Each row is a point on a tangle of strands that fork, close into loops and nearly touch. The rows are in no order.
(in the rows, 128 means zero)
Points whose rows are less than 132 apart are linked; no others are. Some points are linked to none.
(18): [132 128 184 139 121 135 175 174 129  90  47 125  95 113  99  85  62 114
 109 132 154  98 156 147 117]
(656): [153 140 102 158 127 143 178 151 147 165 113 172  93 117 175 129 130 166
 158 107 151 153 161  77 132]
(130): [107 126  87 104 111 162 126  85 120 154 104 148 120 118 133 166 214 139
 146 100 109 177 162 132 123]
(411): [101 138 148 169 115 159 130 148 114 167  79 196 122 103 133 148 111 163
 122 110 158 116 193 168 111]
(951): [109 168 148 133 168 111  89 112 157 167 211 100 149 125 130 135 119 161
  97 166  96  70 139 142  78]
(33): [157 115 129 166 140 145 130 175 173 102 145 147  91 118 111  89 138 130
 118 175 119 115 127 100 135]
(392): [ 94  97 105 147  69 132 113 104 126 170  63 102  95 160 151 111  73  96
 130 129 137  81 147 156  78]
(49): [151 136  93  97 174 145 120 139 157 114 174 142 131  63  74 131 184 131
 178 147 106 139 112 125 136]
(106): [157 130 102 124 128  73 129 115 156 133 183 135 112 152 141  67 110 103
 139 136 154 129  46  82 126]
(959): [166 110  77  75 171  91 134  93 151 133 129 112 138 194 156 162 179 154
 123 122  84 160 106  90 135]
(280): [173 100 165 107  93 156 106 122 140 119 122 129 164 169  89 130 101 161
 123 163 125 110 123 168  65]
(428): [ 83 108  94 148 132 132 120 119  95 145 172 194  82  84 188 120 128 140
 115 140 145 142 131  87 122]
(4): [ 87 110  71 108 123 129  78  75 111 170 129 154 138 105 125 154 182 133
 153 139  97 158 147 143  92]
(946): [128 104 159 143 131 145 148 163 162  99  54  91  98 132  91 115  92 126
 122 137 105  80 170 143 111]
(244): [176 147 100 104 107 116 134 111 144 114 187 143 110 118 145  92 168  98
 128 152 156 138  49 126 145]
(401): [131 143 112 127 147  95 141 120 140 113 140  94 129 132 135 128 142 114
 149 108  97 135 125 120 170]
(744): [159 134 112 127 118 134 131  98 143 116 155 189 149 111 134 177 102 140
 122 123 132 107 129 151 127]
(910): [173  89 192  81 145 142 138 172 116  75  89  96 177 147  69 137 103 166
 144 127 130 158 120 140 131]
(13): [ 97 121 155 163 179 115 118 162 118 101 151 103 122 111  79 111  60 149
 120 132 124 129 119 124 125]
(224): [100 145  84 162 127 107 142 127 138 166 158 132  97 125 129  72  92  90
 146 109 148 128  74  70 134]
(840): [133 114 131 131  64 128 151  94 144 135 106 131 114 160 141 123  70 102
 131 125 142  96 131 149  93]
(252): [ 79 130 146 135 108 145 108 117 100 105  90  84 137 146 160 149  91 120
  71 125 108 107 161 180 110]
(837): [165 118 137 115 140 126  97 149 135  87 187 132 181 130 116 119 102 136
  73 167  92  78 103 140 144]
(211): [114 140 182 108  97 144 150 158  73  74  73 125 156 123  97 141 118  98
 119  96 138 144 132 168 180]
(571): [115 138 171 108  66 144 144 124  88  90  92 147 141 116 135 130  81  75
  97 104 133  89 140 167 174]
(784): [153  97 107 125 121 137  89 111 169 163 121 139 130 157  83 133 143 174
 165 160 117 115 129 134  60]
(796): [ 54 148  95 187  82 142 146 127 122 172  53  98  87 132 152 108  95  75
 126 113 140 102 136 135 110]
(480): [112 120 100  95 145 125 122 104 106 147 196 168  80 105 192 136 175 148
 111 138 127 166 129  95 103]
(701): [104  99 138 145  90 158 147 151  81 115  43 149  83 140 140 118 142 114
 112 115 172 185 140 120 144]
(823): [137 129 202 141 127 140 107 146 146 141 133  97 156 152  78 143  97 198
 112 155 143 100 140 163  69]
(889): [156 106 157 120 160 112 139 163 138  92 105  86 142 153  77 107 119 144
 173 135 133 185 110 116 134]
(806): [138 129 119 122 120 110 119 134 104  92 152 121 134 101 167 118 200  64
 100 143 143 158 102 109 208]
(903): [109 122  87 136  99 161  90  97 139 146 120 167 127  86 103 132 182  96
 134 155 106 100 150 166 121]
(325): [ 92 106 128 120 140 155  66 104  99 133 141 120 191 117 125 178 147 166
  82 150 108  94 147 156 109]
(247): [ 97  82 143 134 151 174  78 144  95 118 118 120 132 129 105 138 150 186
  71 176 115 147 147 134 106]
(827): [135  98  90  79 114 132  68 101 129 165  82  90 209 166 102 156 129 132
 141 136  67  88 131 181  71]
(27): [143 132 122  78 119 146 105 145  94  87 134  84 186 142  81 118 164  98
 114 135  81 141  89 141 142]
(345): [162 136 160 119 109 142 101 157 125  85 169 107 157 131  87  90 142 112
 106 174 106 121 100 152 134]
(142): [135  97  91  83 159 124 103 100 156 141  71  70 178 194 105 162 133 142
 135 106  53 104 130 123  94]
(652): [170 111 140 111  82 151 160 145 126 115  84 150 123 156 117 128 170 123
 143 115 154 170 133 130 148]
(752): [149 119 139 104 133 141 136 130 113 115 102 145 138 130 116 160 182 175
 160 108 137 192 150 138 140]
(670): [146 155 137 164 170 129 165 142 163 162 160 152 112 134 136 123  98 171
 156 112 155 129 149 105 129]
(570): [ 97 112 118 183 128 142 132 147 104 117 140 169  81 101 170  90  92 120
  89 143 157 133 116  84 166]
(37): [ 68 160 113 179  79 134 153 130 130 156  87  85 102 112 133 113  92  48
 131  74 131  96 132 128 167]
(288): [139 161  97  83 152 133 121  76 145 147 178 120 148 111 143 176 207 167
 140 133  94 115 137 134 113]
(873): [127 181 161 179 138 111 145 181 113 141 132  73 122 115 122  72 140  43
 157 120 181 165 109 119 188]
(779): [145 102 114  89  82 139  87  78 111 130  96 125 203 141  89 149 110  99
 149 117  99  89 136 200  96]
(685): [107 117 177 131  90 124 179 174  86  91  45  87  78 110 114  62  57  79
 113 119 187 122 108 123 123]
(264): [105 126 107 105 150 121  66  99 128 149 181 120 167 139 136 141 147 166
  80 168 104  89 115 138  72]
(269): [123 124 112 118 117  97 143  78 134 134 142 125 117 187 208 163 119 155
 111  95 128 140 127 113 126]
(564): [123 134 135 101 179 131 101 137 122 128 196 130 145  62  57 131 157 161
 164 151 118 138 106 126  91]
(739): [168 129  83 132 126 140 176 151 143 147 105 158  93  97 153 110 201 131
 182 116 150 180 143  78 152]
(389): [120 144 109 140 138 112 144 141 125 129 174 128  90  80 193 106 190  76
 125 145 135 146 126  70 187]
(531): [192 117 156 109  74 151 179 147 160  98  77 162 115 141 123 103 149  80
 119 134 139 110 132 135 162]
(393): [149 110 130 123  86 174 124 123 150 105  98 181 131 109  84 121 152 105
 105 160 107  99 141 159 137]
(42): [111 169 118 127 144  55 138 105 133 162 165  94 104 187 184 131 104 139
 145  86 147 155  91  87 135]
(765): [134 163  77 134 132 140 163 137 134 167 149 156  90  73 150  95 176  82
 169 129 132 139 123  90 148]
(522): [183 128 126 109 183  96 134 134 168 124 165  96 129 155 139 126 176 146
 139 148 117 142 122  89 134]
(82): [137 129 156 145 138 122 149 189 128  99 108 103 120 112  77  74 125  88
 181 122 166 181 102 115 170]
(350): [118 108  90 170 165 113 123 120 180 177 145 158  88 147 145 128  89 170
 139 132 127  92 158  96  79]
(423): [138 131 169 122 115  86 168 117 108  91 144  96 148 166 177 162  60 116
 114  78 150 117 113 147 170]
(463): [114 143 127 159 122 116 168 143 140 120  97  78 104 145 152 119 110  93
 143  97 135 127 133 110 175]
(309): [ 91 123 132 166  92 164 139 155  95 142  28 185  84 117 149 128 121 131
  96 119 154 119 181 160 125]
(313): [156 130 131 112 147  89 135 120 115  87 152 109 176 143 159 155 115 125
 138  98 128 147  93 122 185]
(31): [115 190 163 191 125 128 151 165 110 143 165 131 116  99 144  83 119  72
 115 133 157 131 122 137 178]
(305): [141 114 150 158 132 129 117 129 131  93 171 172 142 124 147 146  88 166
  64 154 122  84 135 134 130]
(208): [156  87 102  99 163 104 137 108 164 117  94  99 146 180 118 168 108 173
 139  94  88 129 127  93 117]
(933): [ 99 110 116 114 155  82 106  95 110 133 182 132 105 152 204 151 124 182
  81 122 127 152 125  80 116]
(803): [155 128 172 134 146 158 139 155 186 123 108  90 136 143  88 155 134 176
 126 141 107  99 171 136 118]
(175): [119 111 139  92 102 150 123 125  84  91  62  85 172 146  79 133 116  91
 133 106  80 151 127 153 145]
(697): [ 82 114 100 139  88 127  93 106 103 115 115 134 124 123 122 109 115  82
 107 126 123 118  90 132 151]
(319): [111 176  88 112 159  82 100  88 129 154 191 123 143  93  96 124 121 100
 177 117 101 122  83 133 109]
(807): [122  75 126 101 150 160  99 127 100 119 102 139 135 144 102 159 178 190
 111 145 106 204 151 108 104]
(115): [140 115 190 134 156 135 142 172 116  82 116 124 122 137 155 140 140 161
  84 142 143 157 159 134 170]
(581): [121 105 174 105  90 102 162  81 104 106 102 115 129 170 160 148  22 115
 115  78 159  98 122 141 107]
(227): [ 89 114  88 123 192  92 107 102 152 186 147 142  96 115 153 150 120 169
 150 119 103 115 147  80  94]
(881): [146 113 175  87  96 150 114 123 120 115  85 138 189 127  88 154  84 118
 131 131 120  74 163 197  94]
(129): [138 160 155 157  98 141 167 156 103 123 125 198 131  97 133 110  90  87
 117 111 161 104 122 151 175]
(160): [ 82 169 150 140 153 124 131 133  79 136 172 124 125 111 157 158 141 149
 131 100 145 170 157 133 148]
(189): [124 164  97 146 147  65 162 122 135 174 156 107 113 128 187 119 116  90
 160  84 164 143  82  64 172]
(279): [101 132 106 139 166 126  98 130 123 149 152 158 115  87  55 130 123 157
 199 112 136 149 141 120  77]
(188): [190 118 100 108 123 112 140 114 153  83 147 114 137 126 163 107 194  73
 112 155 129 137  73 105 189]
(836): [151 171 125 107 155 136 143 105 146 134 194 172 136  70 156 177 175 167
 125 143 137 122 125 152 126]
(332): [129 185 125 159 160 109 121 127 163 168 215 105 100 137 146  95 124 114
 124 150 124  99 117 107 103]
(333): [ 74 156 177 155 118 146 105 134  93 156 123 141 138 119 132 164 133 179
 105 124 159 141 185 174 110]
(764): [145 143 107 144 137 127 115 115 167 174 145 137 119 133  64 101 137 152
 200 137 131 134 125 126  59]

How many points has the smallest loop of links through each point below? Write 0 if it is on no loop.
(423): 9
(142): 0
(130): 7

A tip is a point with one link. Name the tips that can be reached along the links from each point below, in the order of the rows.
(531): (160), (332)
(764): (49), (685)
(189): (570), (227)
(82): (910), (288)

A fork is a point with three links, a tip a point with one. Leave the first point through the second and follow the links. Name the first fork or tip that comes.
(288); (836): (910)
(910); (889): (288)
(42); (189): (227)
(313); (423): (401)
(244); (106): (570)

Name the points in between on the shortest way along the links from the first point to the second, in order.
(224); (350): (106) > (244) > (188) > (806) > (389) > (765) > (739) > (656) > (670)
(480); (244): (933) > (269) > (42) > (189) > (224) > (106)
(309); (332): (701) > (652) > (752) > (807) > (247) > (325) > (264) > (951)
(401); (279): (522) > (959) > (208) > (142) > (827) > (779) > (881) > (280) > (784) > (764)
(175); (910): (211) > (571) > (129) > (31) > (873) > (82) > (889)
